The views of a scene show one set of named points, each view turned or mirrored, shifted and resized as a whole, with a little noise and some points left out.
(in the rows, 128 means zero)

Scene 1
View 1
fidad: [151 184 121 114 106 114 128  87  99 126 121 106  98 168 105 141 116 133
 133  88  99 125 156 146 162  96 159 143 141 114 107 130 118 134  82 169
 144 121 128 131 112 105 118 122 119  81  90 116]
muve: [138 174  99 146 126 144 111 102 129 126 174 124  99 108  99 163 125 141
 132 118 118 101 148 177 133 141 169 137 140 142 165 144 171 169 111 126
 124 157 109 124 152 118 112 112 137  70 137 164]
nosif: [136 165 103 145 123 152 107 103 134 122 165 124 107 102 116 166 109 122
 124 119 126 128 124 163 144 138 160 123 147 127 156 134 160 158 115  89
 111 173  93 113 182 122 100 113 119  71 153 158]
zed: [137 173 108 132 177 166 153  97 124 151 191  97 126 107 120 153 125 131
 133 129 123 110 153 141 129 145 162 136 128 152 162 192 172 189 119 100
 133 142 107 142 138 119 113 106 142  98 136 158]
rodaz: [140 172 119 119 160 152 150  94 117 144 164  96 128 129 130 147 112 117
 130 115 120 134 143 126 149 123 154 132 130 132 133 172 145 165 109 100
 131 139 108 134 144 116 109 113 123 100 125 136]
Tak: [135 171 110 136 160 162 141  98 129 140 181 105 123 108 123 156 114 120
 130 125 126 124 137 140 139 139 156 130 134 137 154 170 163 175 117  88
 124 153 100 129 162 121 107 109 131  93 144 155]
fugi: [140 168 121 123 135 144 131  96 120 130 148 107 120 129 129 151 104 110
 125 106 120 145 131 131 156 117 153 128 140 116 126 146 135 147 107  94
 120 152 101 119 164 115 100 117 113  91 133 131]
Mos: [140 183 103 130 181 156 159  90 119 158 200  93 118 117 103 145 139 150
 141 128 119  87 176 152 122 147 167 148 121 167 166 202 180 199 110 136
 149 123 123 156 105 116 126 103 159  97 118 162]
lefoz: [150 185 126 104 133 121 152  82  95 141 132  90 108 173 112 132 122 133
 136  89  99 123 167 131 158  97 156 148 133 124 104 161 118 144  85 169
 153 105 134 145  96 102 123 117 127  97  80 111]
gabut: [144 179 120 119 141 136 144  89 110 140 150  98 114 142 117 144 118 127
 133 104 109 124 154 139 150 115 157 140 137 129 126 159 138 157  98 133
 138 129 117 136 126 110 114 114 126  94 109 132]
Selo: [143 181 103 134 126 135 123  92 116 130 166 114  97 127  97 153 128 146
 136 108 111  98 159 170 137 130 170 142 137 142 152 150 160 166 100 152
 137 136 119 137 124 114 120 112 138  76 116 154]
dusaf: [138 177 102 140 159 155 134  97 127 144 193 107 109 105 103 157 132 144
 136 127 121  94 159 165 124 148 169 142 130 157 173 175 180 188 113 122
 134 143 113 139 134 119 119 105 147  83 134 169]
View 2
fidad: [137 106  94  57 159 119 127 166 163  75 128  96  94 112 116 136 116  87
 163 102 136 111 165 119  88 118 149 126  97 142 114 128 140 106  66  81
 100 115 141  85 118 129 151 107 175 109 121  97]
dusaf: [ 94 109  94 113 133 133  99 153 130 157  60 114 138 119 126 108 129  98
 197  72  91 113 108  93 136 163 147 167 117 134 144 127  83 106  81 116
 144 115 168  87 158 147 141 132 144 119 107 123]
fugi: [ 90 105 102  91 122 149 119 135 162 109 115 101 102 100 150 140 114 111
 153 113 121 116 121 110 111 135 135 106 133 130 143 104 110 110  78 135
 115 105 145 119 131 116 135 125 150 127 118  98]
Mos: [119  97  63 127 123 114  98 167 115 156  60 114 125 121 112 100 132 104
 189  62  77 114 122  85 132 169 153 179 100 137 138 135  81  86  83  92
 141 118 168  74 175 164 116 131 139 118 101 134]
rodaz: [104  96  76 110 113 134 114 144 147 122 106 104  99 106 139 131 117 116
 153 100 105 116 120  98 115 145 142 122 121 130 142 109 101  96  81 124
 120 112 153 107 151 133 117 128 141 129 111 110]
gabut: [117 100  80  91 132 126 117 155 149 106 108 102 100 110 124 126 121 102
 163  95 115 115 141 105 105 137 147 131 108 138 131 120 113  98  76 102
 114 113 148  93 139 136 133 118 154 119 114 108]
Selo: [107 112 103  84 155 128 108 162 143 128  79 107 131 118 117 118 126  86
 196  80 109 109 131 106 121 146 151 159 108 138 132 135 109 110  73  98
 131 115 159  82 137 140 156 121 160 112 113 111]
lefoz: [152  95  64  73 143 105 127 174 149  78 128 101  82 113 107 128 120  96
 156  96 121 113 171 110  86 125 152 130  83 141 112 130 132  90  70  71
  98 120 141  77 136 143 126 110 165 115 114 108]
View 3
dusaf: [164 110 116 154  89 145 132 121 185 160 170 144 112 135 120 114 164  92
 234 100 115 178 125 145 118 111 144 171  56  93  99 152 101 144 172  93
 141 160 136  95 133 184 121  94 118 103 108 166]
fugi: [126 144 110 156 126 127 160 103 177 111 163  99 126 114 121 108 117  98
 166  80 127 138 104 137 144  96 117 189  82 131 111 125 135 128 142 117
 106 139 125  87 114 165 116  99 145 108 108 161]
zed: [157 131 101 153  94 125 141 100 172 149 166 129 122 124 120 108 164 100
 216 105 105 188 129 144 117 109 142 175  58 109 111 134 106 146 141 109
 135 141 140  90 131 168 122  88 127  99 102 160]
muve: [150 111 130 152 101 157 148 136 196 147 177 128 107 140 117 119 139  84
 220  83 132 139 109 139 136 110 121 179  59 105  96 159 117 134 185  90
 125 172 126  94 122 194 121 107 122 106 111 175]
rodaz: [138 138  99 158 112 123 143  96 168 123 158 118 127 107 127 104 136 107
 181  96 115 169 117 143 128  99 139 182  85 118 112 125 120 138 139 114
 120 131 136  92 125 159 113  90 137 106 104 153]
fidad: [120 105 134 171 126 154 129 133 172  83 140 130 117  76 148 116  78 108
 148  79 160 124  88 139 132  70 143 189 148  99  92 131 130 133 193  85
 113 142 126 111 132 169  74  96 131 135 114 139]
gabut: [137 120 115 164 113 137 134 111 169 113 149 130 121  96 136 110 118 107
 174  94 133 155 108 143 126  88 144 183 110 104 101 130 122 138 167  98
 123 137 134 101 130 166  94  91 132 118 111 148]
Tak: [148 140 104 150 103 126 155 101 180 145 171 114 123 132 115 107 153  95
 206  95 108 168 122 140 131 112 126 179  54 121 113 136 117 137 140 115
 122 147 134  85 122 171 127  96 134  94 105 168]
Mos: [169 102 106 159  77 138 113 111 167 161 155 165 115 115 129 113 172 107
 237 116 110 206 134 150  98 104 168 168  75  77  96 145  90 157 171  89
 157 148 148 103 149 174 106  80 113 109 105 153]
nosif: [137 140 124 148 118 144 170 122 199 138 184  98 114 150 109 114 135  80
 200  75 125 127 105 136 154 116  98 185  41 131 110 147 132 126 157 110
 108 167 120  80 106 186 135 110 137  98 113 182]
View 4
gabut: [162 133 135 115 143 117 114 149 117 146 127 122 148 106 118 119 129 162
 141 131 136 135 114 114 133 120 162 119 119 172 124 106 118  98 110 150
 118 126 122 133 124 122 114 146 132  97 127 111]
Tak: [143 145 120 115 146  99 110 144 135 138 131 113 159 117  93 104  96 147
 130 131 135 143  94 136 112 130 136 114 113 138 121 124 117 104 113 138
 125 129 145 152 142 131 120 152 134  77 141 117]
lefoz: [171 123 147 117 146 128 115 157 104 155 125 124 139  99 138 126 160 172
 149 129 135 129 126  98 152 109 183 121 124 198 123  94 121  89 109 159
 111 125 103 113 111 116 114 142 131 114 115 105]
nosif: [155 134 125 118 133 103 120 122 132 124 127 143 164 113  88 123  74 150
 123 129 129 140 117 131  96 148 132 119 118 141 129 123  98 127 103 135
 132 116 156 170 140 124 114 151 130  75 148 113]
fidad: [181 115 154 118 136 133 125 140  97 144 122 147 141  96 137 141 147 176
 148 129 131 127 145  95 141 120 184 126 129 206 129  90 109 106 101 159
 117 116 108 125 107 107 107 142 128 113 120 104]
dusaf: [142 134 129 106 155  98 122 126 128 140 134 110 162 138  81 106 108 162
 123 139 134 122  78 148 127 127 156  97  97 153 119 128 141 104 115 131
 117 110 139 146 127 123 117 159 121  65 133 103]
muve: [155 123 135 109 145 103 131 109 122 131 128 133 163 132  84 123  98 166
 122 137 128 120 100 140 120 139 155 104 104 162 126 124 125 120 109 132
 123 101 141 154 122 114 112 158 117  67 137 100]
Selo: [159 121 142 109 145 108 129 120 115 138 129 130 158 127  97 124 117 170
 127 135 131 119 105 131 132 130 168 105 107 176 125 116 128 109 111 140
 117 104 129 142 114 111 111 154 120  80 129  98]
fugi: [160 140 127 123 134 114 109 151 128 137 127 134 154  95 114 121 100 148
 138 125 132 149 125 114 111 133 139 130 127 152 127 111  96 111 104 150
 128 134 139 151 139 126 115 146 140  97 139 123]
zed: [137 144 121 109 157  97 111 147 134 147 135  97 159 128  89  96 111 151
 129 136 139 135  74 143 128 123 145 103 102 143 115 127 136  95 118 137
 117 126 137 142 139 131 122 156 130  73 132 113]
rodaz: [151 143 125 117 147 107 107 160 128 145 128 114 152 107 111 107 116 149
 140 129 138 146 103 122 124 123 144 120 118 152 121 114 116  96 112 149
 121 136 131 139 138 130 120 147 139  92 133 120]
Mos: [135 136 131 102 166  97 119 139 127 154 136  88 157 143  90  96 132 165
 128 141 139 120  61 149 147 114 167  92  93 159 114 126 160  87 123 134
 108 113 124 129 125 126 121 161 121  69 123 103]
View 5
Tak: [155 156 107 137 113 127 122  92 115 105 134 143 144 143 133 102 140 113
 159 120 124 127 142 128 129 114 134 112 115 120 119 148 135 147 140 137
 121 102 142  99 152 115 124 146 122 121 119 154]
Mos: [196 158 112 137 112 124 113  63 126 130 126 173 105 146 121  92 135  95
 166 100 102 116 142 117 153 135 137  99 120  96 106 150 147 145 144 127
 120 113 130 126 157 121 112 161 145 133 144 143]
dusaf: [180 171 112 133 104 116 115  79 112 120 131 160 124 139 116 101 139  98
 151 111 106 129 145 119 139 117 135 106 115 107 113 145 136 144 147 118
 113 103 145 108 162 126 126 157 136 123 137 155]
Selo: [165 170 124 133 119 122 129  88 122 117 143 164 132 154 100 105 157  92
 155 133 101 147 132 144 131 114 141  96 127 113 131 137 127 117 147 114
 109  99 136 108 156 125 123 148 144 125 150 146]
muve: [157 179 117 131 107 113 124  96 106 109 142 152 142 142 104 109 152  97
 142 129 106 146 142 133 125 102 133 107 118 117 129 136 124 129 152 111
 108  92 152  92 163 130 135 148 132 116 138 161]
gabut: [152 146 124 137 132 140 132  93 136 107 144 152 143 159 125 103 150 108
 173 136 119 135 128 154 131 121 141 101 131 121 130 143 135 126 133 140
 125 106 118 114 145 108 114 143 136 129 132 138]
nosif: [133 173 109 134 107 118 126 114 102  94 145 132 163 139 120 114 149 114
 142 133 125 146 142 131 111  91 130 120 115 134 132 139 119 139 145 120
 112  88 160  77 158 122 140 139 114 110 118 166]
rodaz: [148 141 113 139 127 140 126  94 127 102 139 140 145 154 138 101 143 117
 172 129 130 128 136 144 128 119 136 109 124 125 124 148 137 140 132 148
 127 106 125 107 144 105 116 142 125 128 119 142]
zed: [173 153 108 138 111 125 114  78 118 114 128 151 129 142 134  99 131 111
 163 107 119 116 146 117 141 124 132 111 114 111 108 151 142 155 140 136
 123 106 138 110 155 117 119 153 124 125 123 152]
fidad: [140 151 140 135 148 146 145 104 145 108 160 158 148 177 101 109 174  98
 175 163 110 163 114 184 121 116 149  88 146 126 153 130 124  90 133 133
 117  99 106 113 141 108 113 132 154 134 151 126]
lefoz: [154 138 140 138 152 152 144  91 155 115 154 163 135 178 113 101 166  98
 187 153 111 148 114 182 132 131 152  86 148 119 142 138 137  98 125 143
 124 110  92 129 139 103 103 139 156 141 151 118]

Which points are out of place in each view (at most two, in the order of its rows)? Write - if all are in place.
view 1 => -
view 2 => -
view 3 => zed
view 4 => fidad, muve
view 5 => Tak, gabut

Scene 2
View 1
nogum: [146 100 144 163 120  53  68 128 151 143 125 131 163 102  99 134 135 143
 110 120 137 148  64 132 175 146  97 164  84 116 124 153  94 142 106 116
 167 150 158  84  85 145 119 142 116 167 115 120]
vodi: [146 113 147 158 113  66  70 135 152 134 119 129 156 104 117 134 136 145
 121 123 136 132  85 139 165 147 115 157  93 122 115 158  94 143 112 117
 151 146 160  85  91 134 116 145 119 158 122 126]
Baz: [136 108 148 163 113  72  86 132 152 133 135 140 162 113 128 137 133 147
 118 120 139 133  88 134 163 146 122 160  98 137 117 159 104 131 126 128
 163 148 155  79  93 136 122 147 116 154 128 122]
muk: [162 186 121 171 123  65  25 140  90 135  59 124 160 115  79 101 152  97
  85 139 136  61  57 191 134 153 106 135  82  87 170 105  81 170  88  64
 111 115 146  94 129 173 113  93 133 156  84 152]
tebe: [160 196 120 171 123  67  23 139  84 131  54 125 161 118  83  99 155  92
  86 140 135  47  60 193 125 152 111 131  86  89 173 102  80 174  91  60
 106 114 145  95 132 170 113  89 132 152  84 153]
temok: [130 134 139 164 108  90  89 134 133 125 124 150 161 128 148 128 132 139
 113 128 142 101 100 152 140 147 143 148 107 147 125 149 107 135 135 124
 148 134 149  74 117 142 133 137 115 143 132 127]
Deg: [136 138 137 164 112  81  80 135 129 128 115 144 161 121 135 125 135 131
 112 128 141  99  92 155 140 149 133 145 103 136 130 144 102 140 124 114
 146 133 149  79 114 148 129 131 120 147 124 131]
paren: [161 113 157 151 109  54  52 150 160 125 108 113 148  93 118 139 145 147
 138 118 125 135  94 143 174 142 115 158  92 102  99 164  92 150 101 112
 132 149 170  97  84 113  93 153 127 155 118 138]
rivol: [128 171 120 177 115 100  81 126  94 127 105 164 171 142 133 110 136 112
  85 142 151  55  82 177 111 152 143 133 103 150 164 119 104 144 134 101
 143 118 133  71 144 176 149 105 116 142 118 134]
kuzos: [ 85 163 117 182 103 144 147 113  95 116 157 206 180 176 203 117 117 130
  81 142 168  46 114 165  86 153 192 129 132 224 162 134 134 109 187 141
 177 113 116  40 163 183 191 120 102 124 161 113]
fisel: [129 152 124 174 116  89  83 124 109 133 114 154 168 135 128 115 134 121
  90 134 149  80  79 167 128 154 131 142 101 145 157 127 103 142 128 108
 154 125 139  73 129 172 145 114 116 148 120 129]
vigi: [148 139 148 152 105  77  65 146 143 117 105 129 150 111 142 131 143 140
 130 126 130 101 108 156 146 145 140 147 107 124 110 155  98 146 119 111
 123 136 162  86 109 124 110 143 127 143 125 142]
goza: [146 111 146 159 113  65  73 135 148 134 122 131 158 106 116 134 137 144
 119 121 138 133  80 139 164 146 112 159  92 119 119 156  98 143 112 118
 153 148 158  86  93 135 117 144 121 159 121 124]
Dono: [120 115 132 173 115  83 101 121 135 139 142 157 171 126 125 128 126 139
  96 128 150 121  75 140 145 152 121 153  95 155 142 148 107 129 131 126
 180 138 142  67 107 167 147 131 110 157 130 112]
Lufe: [152 156 154 145  91  92  66 156 141 101 100 130 144 117 174 135 146 144
 142 126 128  78 135 163 135 144 170 141 128 130  94 158 102 145 129 116
 102 131 167  89 122 104 104 149 132 127 134 152]
Gat: [170 140 159 144 104  58  36 156 150 116  85 105 143  93 123 133 152 139
 142 121 121 107 107 156 162 143 127 151 100  91  98 156  86 158  98  98
 103 141 172 105  98 106  85 148 136 148 111 151]
loteb: [131  97 153 159 105  81 100 132 162 129 150 146 160 115 149 145 127 158
 128 118 141 143 101 127 161 146 133 159 104 152 102 170 109 126 136 142
 169 148 155  75  93 131 130 158 113 151 140 119]
Dobi: [148 101 158 152 104  69  80 143 168 123 131 127 153 103 144 144 137 160
 139 116 131 143 105 132 170 143 128 161 104 126  92 173 102 137 121 132
 147 154 168  87  88 114 108 163 122 149 136 126]
lep: [142 148 132 169 114  77  68 134 121 132 104 140 162 120 121 119 139 126
 102 131 138  93  79 163 141 149 123 146  96 126 141 135  99 148 115 104
 142 131 149  82 116 155 127 124 121 152 116 133]
ruk: [159 142 149 152 105  69  55 149 143 119  99 121 147 105 128 128 145 138
 131 126 127 103 101 156 155 145 131 150 104 110 110 151  94 151 109 105
 120 136 165  93 103 121 100 142 129 147 119 144]
rav: [149 159 134 164 115  74  51 139 119 125  91 131 157 113 115 119 146 122
 107 132 135  84  84 170 139 148 126 145  99 112 139 134  93 155 110  94
 124 127 152  89 117 145 117 121 127 149 108 139]
talo: [165 188 134 158 112  71  24 150 104 120  58 117 152 109 105 111 155 109
 110 133 130  59  87 187 132 148 127 134  97  89 143 120  82 172  96  71
  91 118 157 102 127 141  97 109 139 145  94 161]
View 2
Dono: [117 139 138 113 145 127 146 105 107 109 118  93 133 135 126  86 166 159
 138 116 117  71 118 142 117 133 105 131 152 142 144 113 121 134 103 108
 156 124 140 132 123 147 137 156 108 129  87 126]
rivol: [128 114 115  95 145 144 140 114  96 132 142 100  96 147 125 110 164 136
 132 109 127  99 134 127 139 133  94 107 155 118 149 117 102 143  73  92
 162 103 133 128 109 129  89 149 105 136  94 120]
Deg: [128 134 128 108 140 137 139 120 105 126 128  99 114 144 119  99 162 146
 120 112 130  94 132 118 117 132 107 130 151 122 140 117 117 130 108  89
 156 128 153 133 129 150 131 148 117 132 103 123]
muk: [114 118  79 143 138 159 149 119  61 144 152  89  81 135 110  95 137 123
 112  96 147 107 169  99 170 125  86 104 155 101 145 119 113 156 104  78
 149 118 177 155 125 157 105 127 136 149 118 119]
Dobi: [126 156 145 120 135 131 138 127 118 120 114  97 135 139 110  87 160 160
 105 121 137  92 133 108  90 130 119 156 148 124 131 117 129 112 146  85
 145 154 178 137 151 173 183 154 129 127 116 127]
nogum: [108 153 128 144 140 131 147 111  93 111 113  86 134 128 116  71 150 158
 125 113 132  75 138 124 121 131 106 140 150 132 137 115 132 133 134 100
 145 143 169 147 141 168 167 146 128 134 106 125]
paren: [124 153 130 133 133 137 142 131 104 126 120  95 122 137 108  86 151 153
 100 116 142  97 145 100 106 129 113 147 147 117 132 118 129 120 148  82
 144 151 188 143 151 176 176 143 136 132 122 125]
Lufe: [150 133 136  79 132 143 128 144 129 145 136 113 100 157 108 124 170 141
  91 118 142 125 136  89  91 128 115 141 148 102 133 121 109 108 118  68
 154 135 169 123 140 152 142 150 118 127 120 121]
kuzos: [146 108 153  39 154 125 131 110 141 116 131 113 116 162 140 131 196 150
 149 122 102  90  91 155 101 142 105 112 152 138 150 113  91 127  45 107
 177  90  84  98  93 100  73 177  72 117  66 123]
talo: [128 120  90 121 134 161 141 132  78 151 155  98  76 143 106 108 146 123
  99  99 152 121 168  86 150 123  93 113 153  92 141 120 109 143 111  67
 151 123 185 146 131 157 111 129 135 146 126 119]
rav: [124 128 110 120 137 147 143 122  90 136 140  95  98 141 114 100 152 138
 111 107 139 104 148 107 135 127  99 121 152 110 143 117 114 138 109  82
 151 125 168 142 130 154 123 139 125 138 112 121]
Baz: [122 149 140 119 140 129 141 118 110 115 115  95 133 136 118  84 161 159
 120 118 129  81 126 123 104 131 113 146 149 133 138 115 125 123 127  96
 152 139 158 135 138 160 161 153 118 129 102 125]
vodi: [118 148 131 128 138 133 143 119 103 120 119  93 127 135 114  84 156 155
 116 113 133  85 136 117 111 130 110 142 151 126 136 115 125 127 132  94
 148 142 170 141 142 165 163 148 124 133 108 127]
vigi: [134 140 132 104 136 140 136 132 112 133 128 102 111 145 113 105 162 148
 105 117 139 106 138 102 105 130 110 140 149 113 135 118 117 120 123  80
 151 134 170 132 138 158 146 149 121 131 113 124]
goza: [120 148 132 128 139 132 142 119 102 119 119  92 128 134 116  83 155 157
 117 113 133  85 135 117 114 130 110 142 150 128 137 114 126 129 131  95
 148 142 168 142 140 164 161 147 124 132 107 126]
Gat: [132 145 119 125 131 147 137 137 102 142 133  99 104 142 101  98 150 141
  89 112 151 113 155  83 110 124 110 142 147 102 131 121 122 120 145  69
 144 149 197 145 150 176 162 137 139 136 132 122]
lep: [122 130 118 118 141 142 144 117  94 128 133  95 109 140 117  97 157 141
 121 110 134  94 140 117 130 129 100 124 152 119 143 117 114 137 107  92
 155 125 156 140 126 150 125 145 120 137 104 121]
View 3
Dono: [122 119 112 155 134 163 148 158 132 106 157 152 127 135 147 135 130 154
 133 104 143 126 116 130 145 155 116  88 137  98 130 134 142 156 106 153
 114 130 132  66 100 124 142 172 122  92 182 116]
vigi: [126  79 126 156 150 113  96 142 120 128 140 176 127 121 136 109 126 142
 135 102 155 136 129 116 137 131 128 126 108  84 136 127 104 149  88 130
 133 128 171  67 153 105  93 188 135  86 163  93]
goza: [126  80 110 145 148 136 116 163 134 111 140 164 143 136 153 122 130 159
 115 105 128 127 111 110 136 141 110 113 134  86 139 155 116 143  99 139
 114 136 153  46 140  95 107 180 132  70 166  91]
Dobi: [130  85 107 169 157 105  99 141 135 121 160 183 163 123 180 122 119 151
 108  96 126 108 106 119 123 140 118 119 127  91 139 140 100 138  92 128
 114 130 157  53 150  87 103 169 138  67 161  81]
vodi: [126  79 113 145 148 132 114 160 131 114 142 162 144 135 152 122 127 155
 115 103 128 125 113 110 134 143 110 113 129  84 137 154 117 142 100 137
 115 134 151  49 142  93 105 180 133  72 163  90]
lep: [122  82 132 130 134 155 120 166 121 116 125 153  98 135 100 109 135 143
 150 113 161 152 136 111 154 138 124 117 111  81 132 135 131 155  96 142
 138 132 163  69 130 121 104 195 125  98 171 111]
Lufe: [125  81 136 172 156  89  75 120 115 144 146 194 119 108 136 100 119 129
 147 101 178 140 139 125 135 125 146 143  89  84 135 101  88 151  71 119
 147 119 185  83 161 114  83 189 139  99 162  96]
tebe: [116  41 148  82 127 182 114 199 105 110  79 135  55 148  35  89 152 143
 168 135 173 190 161  86 173 126 117 129  97  60 132 159 137 157 100 144
 156 142 186  63 146 124  76 227 119 107 164 118]
rivol: [116 112 142 139 124 171 137 157 116 116 131 146  74 128  84 112 137 139
 172 117 187 160 149 124 162 144 134 104 105  89 127 109 147 169  93 149
 146 126 156  90 102 154 127 199 119 121 182 136]
fisel: [118 105 131 140 129 169 138 161 119 113 135 148  93 133 101 118 136 144
 156 113 168 149 139 123 157 147 127 100 114  92 127 124 144 162  98 151
 136 130 150  80 108 135 127 190 122 107 181 122]
muk: [118  37 141  84 130 179 112 199 111 105  82 138  69 146  48  93 150 148
 155 130 158 182 152  82 167 125 114 128 105  63 136 168 136 151 106 144
 148 143 179  52 148 116  76 220 120  95 158 109]
kuzos: [119 191 139 203 121 157 157 107 118 127 185 160  81 107 123 129 121 124
 193  98 220 134 147 176 158 162 160  78 101 120 116  42 157 190  83 157
 148 109 132 133  48 193 185 171 120 149 209 160]
rav: [119  71 130 125 137 149 110 169 118 116 119 156  98 137  97 104 136 143
 147 116 160 155 140 106 152 136 120 122 110  77 133 142 124 152  96 136
 139 132 170  65 142 114  92 202 127  93 164 106]
temok: [124 108 123 165 140 135 120 139 127 122 151 166 123 122 139 118 125 143
 142 102 159 130 127 130 140 145 128 108 115  94 132 118 122 156  91 138
 129 125 153  77 118 125 123 178 129  95 175 107]
paren: [129  54 111 142 157 111  89 160 131 119 133 174 151 134 154 113 127 155
 108 104 123 128 114 101 128 134 114 129 127  78 140 162  98 135  96 128
 118 134 165  41 169  78  79 184 136  62 152  75]
ruk: [125  61 130 140 151 118  89 152 119 127 129 177 119 128 124 101 129 143
 137 108 153 142 133 105 140 129 127 133 102  76 138 137 102 148  88 127
 139 131 177  62 161 100  82 195 132  83 160  92]
Deg: [123  98 121 146 136 150 128 156 126 116 142 156 116 131 125 120 132 147
 139 107 153 138 128 121 147 146 120 106 121  91 132 129 132 155  98 144
 128 130 151  71 119 120 121 186 126  97 176 109]
nogum: [124  76 105 135 144 149 128 176 138 103 138 155 148 143 151 128 133 163
 106 105 112 125 105 106 133 147 102 103 144  86 137 172 124 140 108 144
 106 139 143  39 137  87 110 178 129  67 165  90]
loteb: [128 116 103 179 152 120 120 134 136 119 174 177 160 125 185 132 118 151
 116  92 133 105 105 133 128 150 122 102 136 100 135 126 116 148  97 138
 110 125 141  62 126 105 128 163 135  76 173  94]
View 4
paren: [ 98 150 115 113 104 133 119 137 142 122 113 142 131 103 129 110 112 104
 155 149  89 119  90 167 122 130 135 120  83 100 128 107 146 130 153 143
 164  88 102 186 105 142 122 117 134 125 130 104]
kuzos: [121 119 169 121 145  96  72 172 127  86 203 151 146 154  71 169 156 101
 127 116 170 207 142  97  60 116 121 162 164 113 133 183 112 107 129  97
 123  96 176 126 137 122 114  98 174 143  87 147]
Baz: [102 143 124 115 104 129  97 152 116 116 147 139 135 120 124 117 121 107
 150 146 111 142  93 149 108 125 126 127 101 104 125 132 132 128 137 137
 154  76 120 180 117 135 127 110 140 128 118 120]
Lufe: [101 140 136 114 128 114 130 126 186  97 128 155 149 101  94 149 122 102
 159 138 104 144 122 152  92 128 145 139 109  97 141 117 141 124 172 126
 153 118 126 159 111 135 105 120 151 132 125 106]
temok: [107 137 136 119 121 121 100 150 135 108 146 145 134 125 107 132 130 103
 141 134 121 154 110 139  99 125 130 137 115 107 128 139 132 120 142 127
 148  92 130 164 118 134 119 110 151 131 112 121]
muk: [131 149 123 135 138 126 106 144 159 155  65 142  70 146 104 111 120  85
  72  93  90 127 126 165 123 120 142 120  90 126 130 116 157 104 146 128
 157 124 111 156  84 135 128 112 169 116 104 125]
fisel: [121 136 138 127 131 117  86 160 131 124 133 144 107 146 101 129 134  97
 105 113 123 158 121 137 100 120 130 134 118 118 129 145 136 111 133 121
 144  99 137 152 111 131 126 105 164 127  99 134]
talo: [123 148 127 129 139 121 122 132 182 140  70 149  88 131  96 125 118  88
  93 101  89 126 130 167 115 123 148 125  95 118 136 109 159 108 161 128
 159 134 113 153  87 134 118 115 167 119 112 117]
rivol: [128 136 145 130 141 110  89 158 144 124 129 146 102 150  87 139 136  92
  95 102 128 164 133 132  93 119 135 139 126 121 131 146 137 105 140 114
 139 110 142 142 107 129 122 105 173 128  95 137]
Gat: [102 151 118 116 115 129 132 124 168 122  95 147 126 100 119 120 112  99
 146 139  81 116 104 171 117 130 145 122  82 101 133 101 152 125 165 138
 163 110 103 179  99 140 115 121 143 125 130 102]
rav: [118 145 129 127 129 120 105 144 151 130 103 145 105 131 107 123 123  95
 111 116 103 137 118 155 109 123 140 127 102 113 129 123 145 111 149 128
 155 110 121 160 100 134 123 113 159 123 110 121]
Deg: [110 141 132 120 121 123  99 150 136 119 132 145 124 129 108 126 127 100
 129 130 116 147 110 144 104 124 134 132 108 109 130 134 135 118 142 128
 151  95 127 165 111 132 122 110 152 129 111 122]
goza: [104 145 120 115 105 130  99 151 119 123 130 136 125 120 127 110 119 104
 143 144 104 133  92 157 117 125 129 122  93 105 125 125 138 126 137 139
 158  79 115 181 112 138 128 110 140 127 119 116]
vodi: [103 146 120 115 107 133 102 148 123 123 129 138 127 117 124 110 119 105
 143 143 104 133  93 157 114 126 129 123  93 105 125 124 138 127 138 138
 160  81 114 180 111 138 125 110 139 126 118 112]
tebe: [134 150 129 138 146 120 107 146 167 154  65 145  64 151  96 119 122  82
  61  85  94 130 136 161 119 120 145 124  96 127 131 119 157  99 147 123
 154 132 118 146  81 134 125 111 178 116 100 128]
Dono: [111 136 134 119 114 123  79 166 100 120 157 139 124 140 118 117 130 107
 131 134 129 158 101 135 105 121 121 134 115 112 121 146 127 120 122 130
 147  73 132 169 120 133 130 104 149 131 103 131]
vigi: [104 144 129 115 120 124 116 137 154 111 126 147 134 111 107 129 121 101
 148 138 105 138 108 153 105 129 137 133 100 104 134 120 144 123 155 131
 154 102 121 169 110 135 114 115 146 129 122 111]
lep: [115 142 131 125 124 123  99 152 137 128 119 142 111 134 107 121 126  98
 115 122 111 143 113 149 108 123 133 129 104 114 128 130 142 114 141 128
 150  99 125 162 104 135 125 109 155 127 107 123]
ruk: [105 146 126 118 122 125 120 134 163 119 109 145 126 114 110 127 118  99
 139 132  96 131 111 159 109 129 142 129  96 105 135 113 146 121 160 131
 159 110 114 167 105 137 116 116 150 125 121 109]
loteb: [ 94 139 128 108 102 127  96 155 113 104 167 139 152 111 124 121 125 111
 169 157 118 149  89 144 103 127 124 131 108  99 123 136 127 131 138 136
 152  68 126 181 125 136 122 110 134 132 120 116]
nogum: [105 146 114 117  98 137  93 155 104 132 126 134 118 123 135 100 116 105
 137 143 103 127  84 158 123 126 125 118  88 107 120 126 138 127 130 144
 160  70 109 188 110 140 134 109 135 123 116 119]
Dobi: [ 93 143 120 106 100 130 111 140 130 106 145 141 151 100 128 119 118 111
 171 161 104 134  87 156 109 130 130 129  95  94 129 122 134 133 148 141
 158  79 114 186 119 139 120 115 130 130 128 106]

Which points are out of place in each view (at most two, in the order of its rows)? Write - if all are in place.
view 1 => muk, ruk
view 2 => Dobi
view 3 => lep, Deg
view 4 => -
